Each row is a point on a landscape with many peaks, with its height.
A climber steps from a point to the highest of its 2 nearest points, and stops where none of them is higher. Distance is the straight distance between rows; heights are no part of it.
rek (h 1.8): [ 19  35  20  32 -18 -25  12 -21 -10 -13 -24   6 -10  -1 -18   8   9  15
 -34  -6]
sogo (h 0.4): [ 15  32  21  26 -37 -26  11 -17 -17 -14 -29  17   5   4  -7  18  -7  14
 -40  -6]
Topa (h 33.2): [ -4  19  14  -2   0 -15  -4 -10   8 -11 -31   4  28   9  -2   5  20  18
  29 -27]
niro (h 53.4): [ 10   9  -7  53   7  18  -9   0 -11  -5   4  -3  -5  12 -10 -25  33  -7
  -2   3]
fefeg (h 29.3): [-27  -6 -10  -8 -17   4 -28  -5 -13   0 -16 -10  33  13   8   0   7 -15
  12  14]
tum (h 40.6): [ -8  -9  -3  13  19  14   8   5 -26  -3  12  -3 -15  -6 -22 -23 -43   6
  13   0]
nim (h 25.8): [ -1   4  20 -17  10  -6   4  21  23   7  13  34 -16 -16 -23 -31 -44   2
  50  14]
redu (h 44.2): [-11 -30  -9 -28 -11   6 -15  -5 -15  12   1  -9  13 -11  12   4  -8 -18
  -3  19]
gikek (h 43.1): [-27  -9 -24 -16  -5  -2 -16  16   1   8  20  -9 -10   3 -18   9 -21 -20
  11  33]
zun (h 55.4): [  5  22   6  13 -12 -13 -18  -7  24 -15 -16  -6  19  40  17  11  36 -13
 -34  35]
Foru (h 30.1): [  3  28  10 -11 -12 -16  -4 -12   5  -2 -22  13  27  15  17  36   9  11
 -10  -4]
salok (h 58.1): [-13 -35  -8 -41  -6  -1 -12  10   6   9  17 -10 -19 -11   7   1 -32 -19
  -2  29]
Mosok (h 58.4): [ 20  19  -2  15  18 -12  12  -1  14   6   4 -10 -21   4  -2  21  33   5
 -20 -10]
fuze (h 33.6): [  1   5   0 -45   1  -6   8 -12   8  12  -8  14  14  -5  38  40   3   3
 -21   7]
goni (h 39.6): [  1 -45   7 -35 -21  14 -23  -3  14   0  18  -9 -14 -15  39 -18 -27 -17
 -18  13]
voma (h 32.8): [-16   3   4 -21   1  -7 -14  25  23   6   8  19  -9  -1 -23 -15 -28  -1
  51  16]
Vinit (h 32.4): [  8  17 -29  13  15  16 -10  10  27   5  22  -5 -25  18   3  -1  32 -16
   4   6]
balo (h 32.6): [-33   1 -17   3 -16  -2 -27   6   3  -7  -7 -23  26  25   3  -2  19 -18
   9  17]
suni (h 32.1): [  5   2  21  26 -13 -23  38 -15 -24  -6 -22   0  10 -17 -20   0   1  21
 -51  -8]
Kop (h 41.0): [  1 -46   7 -12  -5   6   3 -10 -30   0  -3 -16   3 -18   2 -17 -23  -2
 -11   9]
gegap (h 50.1): [ -5   8  -4  24   4   6 -13  -7 -15 -10  -7 -11  13   8 -17  -9  13   8
  25 -13]
ruz (h 38.2): [  6  23 -15   7  13   2  -8   2  24  -2  10 -13  -4  16  -2  12  39  -5
  10   3]
gaki (h 36.9): [-37   4 -17   2 -11  -1 -29  17   8 -11  -2 -19  10  28  -8  -7   3 -13
  29  13]
kaba (h 41.7): [-41  -2 -19 -19 -14  -6 -31  23  19  -2   0  -4   7  19 -12  -1  -9 -12
  37  20]
seg (h 40.5): [  2 -26  -2 -52  -3  10  -9  -9  12   7   0   6   4 -16  36   8  -7 -10
  -5   4]
pive (h 32.5): [  6 -55  16 -16 -18  13 -12 -14 -14  -6   2 -15  -6 -19  24 -33 -34  -6
 -23   8]
Fofug (h 30.7): [ 10  -4  13 -45   2 -15  17 -13   4  16 -15   4   4 -12  25  29  -5  13
 -20 -14]
kar (h 32.3): [-11  11  -9  37  17  23   9  11 -17   2  25  14 -19   4 -12 -24 -46  -6
  14 -10]
lebuv (h 14.9): [  2   3   1  -5  19  11  14  22   5   2  15  17 -13  -8 -16 -12 -22   8
  44 -15]
badum (h 67.7): [ -6   5  10   8 -17  -5  -4  -8 -21   3 -15  18  43   8  21  19  16  -3
 -36  21]
voz (h 31.4): [-29  18 -27  26   0   7 -22  27  15   6  30   8 -26  22 -14  -6 -19 -16
  14  23]
vitad (h 22.3): [ 18 -37  18 -40   3   3  13 -10   5  -2 -13  -8 -12 -21   6 -15 -15  17
   3 -26]
nini (h 62.5): [ -2  15   3   9 -18 -10  -9  -7  -1  -3 -13   6  37  22  17  21  26 -10
 -34  25]
gelas (h 29.8): [  2  11  22   9 -21 -22  37 -27 -29  -5 -35   4   6 -16  -8   6 -14  22
 -50 -15]
Gise (h 37.0): [-35  11 -22   3   1  -4 -20  26  16   5  21   2 -17   9 -22   1 -28 -10
  28  27]
mepi (h 26.1): [-11  14  -4  25  21  20  20  16   0  10  34  26 -25   7  -2 -16 -54  -5
  13 -21]
Lus (h 57.9): [ -9  -3  -4   7   4   8 -14   4 -19  -6   1  -6   5   0 -18 -11 -14  -2
  35  -3]
pegiz (h 73.3): [  2  -2  15  16 -15 -10   9 -12 -30   2 -13   8  35  -3   3  14  14   1
 -39  12]
Lir (h 31.1): [  5 -49  20 -17 -25  15 -20  -8   9 -10  17 -14 -13 -16  39 -30 -38 -10
 -22   1]
Rozot (h 33.3): [  9  42  15   4 -15 -21 -17 -11  17 -17 -26  10  16  30  16  26  16  10
 -13  -5]
dozep (h 41.8): [  2 -20  -3  40  11   9  38  12 -31  -2  13 -13  -9  -6 -14 -25   7  11
 -30  -8]
poz (h 22.7): [ 13 -18  11 -23  12  -2  27 -18  -3  -6 -21  -3 -10 -29  -8 -13 -14  26
  12 -34]
Sogip (h 5.5): [ 17  29   5  16  11  -9  11 -10  11  -4 -11   4  -5  -3 -11  12  26  19
  13 -33]
suv (h 26.6): [ 28 -33  21 -45 -14   2  -1  -2  22  -9  -6  20   0 -31  18 -16  -9  -1
  22 -16]
lomu (h 19.2): [ -7  -3  -6  14  25  22  31  21  -5  10  31   1 -31  10   3 -17 -44   9
   2 -25]
tok (h 51.1): [ 22  18  -9  28  21   9   3  -2  12   5   7  -3 -24   7   0  -1  35   1
 -10 -15]
kibom (h 49.9): [ 12 -11   1  44   7   6  20  11 -15   1  21  -5  -9  -4 -13 -17  33  -5
 -35   8]
zafa (h 55.2): [-15   0 -13 -32  -5   3 -11  -4   9   7  -5   0  27   3  17  26  13 -12
   8  15]
Nol (h 60.5): [ 11  10   5  47   1   0   2 -10 -19  -9  -7  -7   5   0 -12 -11  33   4
 -13   0]
kinat (h 26.2): [  0   5 -25  13  18  11   4  22   5  10  35 -13 -27   8  -2   8  10 -12
   1   6]
tasus (h 59.0): [ -3 -14  -7  37   4  10   8  14 -30   2  18 -12   3   1 -20 -13  12  -8
 -10  12]
famep (h 40.2): [ -1 -13  -2 -36  -2  -2 -12  14  14   1   5  10   5  -9 -12  -3 -10  -4
  47   4]
Lomo (h 37.6): [  2  34  13  10  -2 -18 -10  -9  23 -19 -24  -3  16  27   5  10  31  10
  11 -15]
Datun (h 65.1): [ 21  15   3  14   6 -18  10  -4   3   2   4 -12  -9   7   2  22  31  -1
 -36  11]
gode (h 60.7): [ -3  11 -10 -15  -2  -6  -4  -2  14   1   1 -10  19  14   9  35  25 -12
   3   9]
Taf (h 48.6): [ -2 -27  -2   9   9   5  12   3 -38   1   6 -18  -3 -13 -17 -14 -19  -1
  -2   2]
Gelo (h 35.9): [  5 -11   8  25   7  -8  33  -6 -32  -3  -9 -15   1 -16 -14  -6   8  17
 -33 -11]
lipe (h 20.4): [-11   6  11  -6  22   3   6  17   7   6  19  24 -22 -11 -20 -24 -51   5
  38   3]
varev (h 29.4): [  2   5   5  -8   5   1   0  -5   3  -7 -18   8  16  -4 -18  -3   8  16
  43 -25]
guto (h 69.4): [ -8   1 -10  34   6  15  -6   7 -22  -2  18  -7  -3   4 -19 -15  -7  -7
  13   7]
Sozin (h 27.0): [ 18 -21  18 -47   5  -8  17 -10  11  12 -18   0  -7 -20  18   6  -4  16
  -7 -26]
daro (h 32.7): [ 14 -27  13 -46  -1   2  -2   4  15  -2  -3  12   1 -22   1  -9 -14   1
  30  -8]
lebe (h 45.3): [  7   7 -17  52   3  29 -16   9  -4   3  18   8 -15  16   0 -34  14 -19
  -1   4]
buzab (h 57.7): [ 12  21  -3  -4   0 -15  -1  -8  16  -2  -3  -7   9  17  10  38  27  -6
 -21  11]
bod (h 35.8): [-15  16 -25  41   1  22 -26  21  12   3  25   5 -22  27  -5 -23  -4 -21
  11  12]
piru (h 66.4): [  9   6   9  30  -8 -10   6 -11 -21  -7 -10  -5  21   0  -9   6  28   5
 -23   7]
ropel (h 27.2): [  5   4   6 -12  -2 -12   2 -20 -13   5 -16   1  23  -5  10  26   7   6
 -16  -5]
Miz (h 47.7): [ -4 -38  -4 -47 -15  15 -23  -1  14   5  11   1  -7 -17  31  -2 -25 -21
  -3  17]
riz (h 3.6): [ 18  38  12  25  -1 -20   3 -23   6 -10 -23   2  -7   1 -12  14  21  21
  -8 -21]
gapap (h 49.4): [-17 -28 -23 -29  -7   3  -8   8  -7  14  16 -17   3  -4   1  15 -11 -23
  -7  32]
lufu (h 48.5): [-22 -12 -18 -41 -14   4 -25   8  19   4  -4   2  16   5   5   8  -6 -14
  28  18]
Piv (h 36.4): [  2 -10  -1 -55   4   9  -3 -12  16  15  -6  17  11 -17  48  22   1  -1
 -17   6]
lem (h 43.8): [ 18  30   1  24  12  -4 -15 -10  20  -8  -8  -5  -9  20   0   1  42   5
  -2  -1]
lur (h 10.7): [ 10  12  -6   5  23  12  25  17   5   2   9  12 -18  -9 -13  -9  -2  15
  34 -37]
Begi (h 25.7): [ 11  -1   8 -14  10  -2  20 -14  -6  -3 -20   2   1 -24 -16   1   1  22
  24 -33]
zem (h 7.8): [ 13  22  -2  12  16   1  19   9  13   0   0  12  -7  -8 -14  -2  20  19
  32 -37]
Maf (h 27.3): [  6   4  18  -4 -12 -12  16 -35 -23   0 -38  12  15 -21   6   8 -12  19
 -29 -15]
fibuk (h 21.0): [  4  -7 -15   5  23   5  23  22   2  18  31 -26 -29   4   6   9   8   2
 -11 -10]

Where does a climber stop that starts at each point below?
lur => famep
sogo => guto
kinat => Datun
Maf => guto
vitad => Miz
bod => pegiz
balo => gode
poz => Lomo

Call two points neighbours if one is among the 2 nearest of the other. Go from one point of each pair to the other, from neighbour to neighbour, staying as high as possible. Name the lowest point that can't be avoided.
famep and salok => vitad
Datun and Miz => voz
pegiz and Datun => zun
gode and Datun => buzab
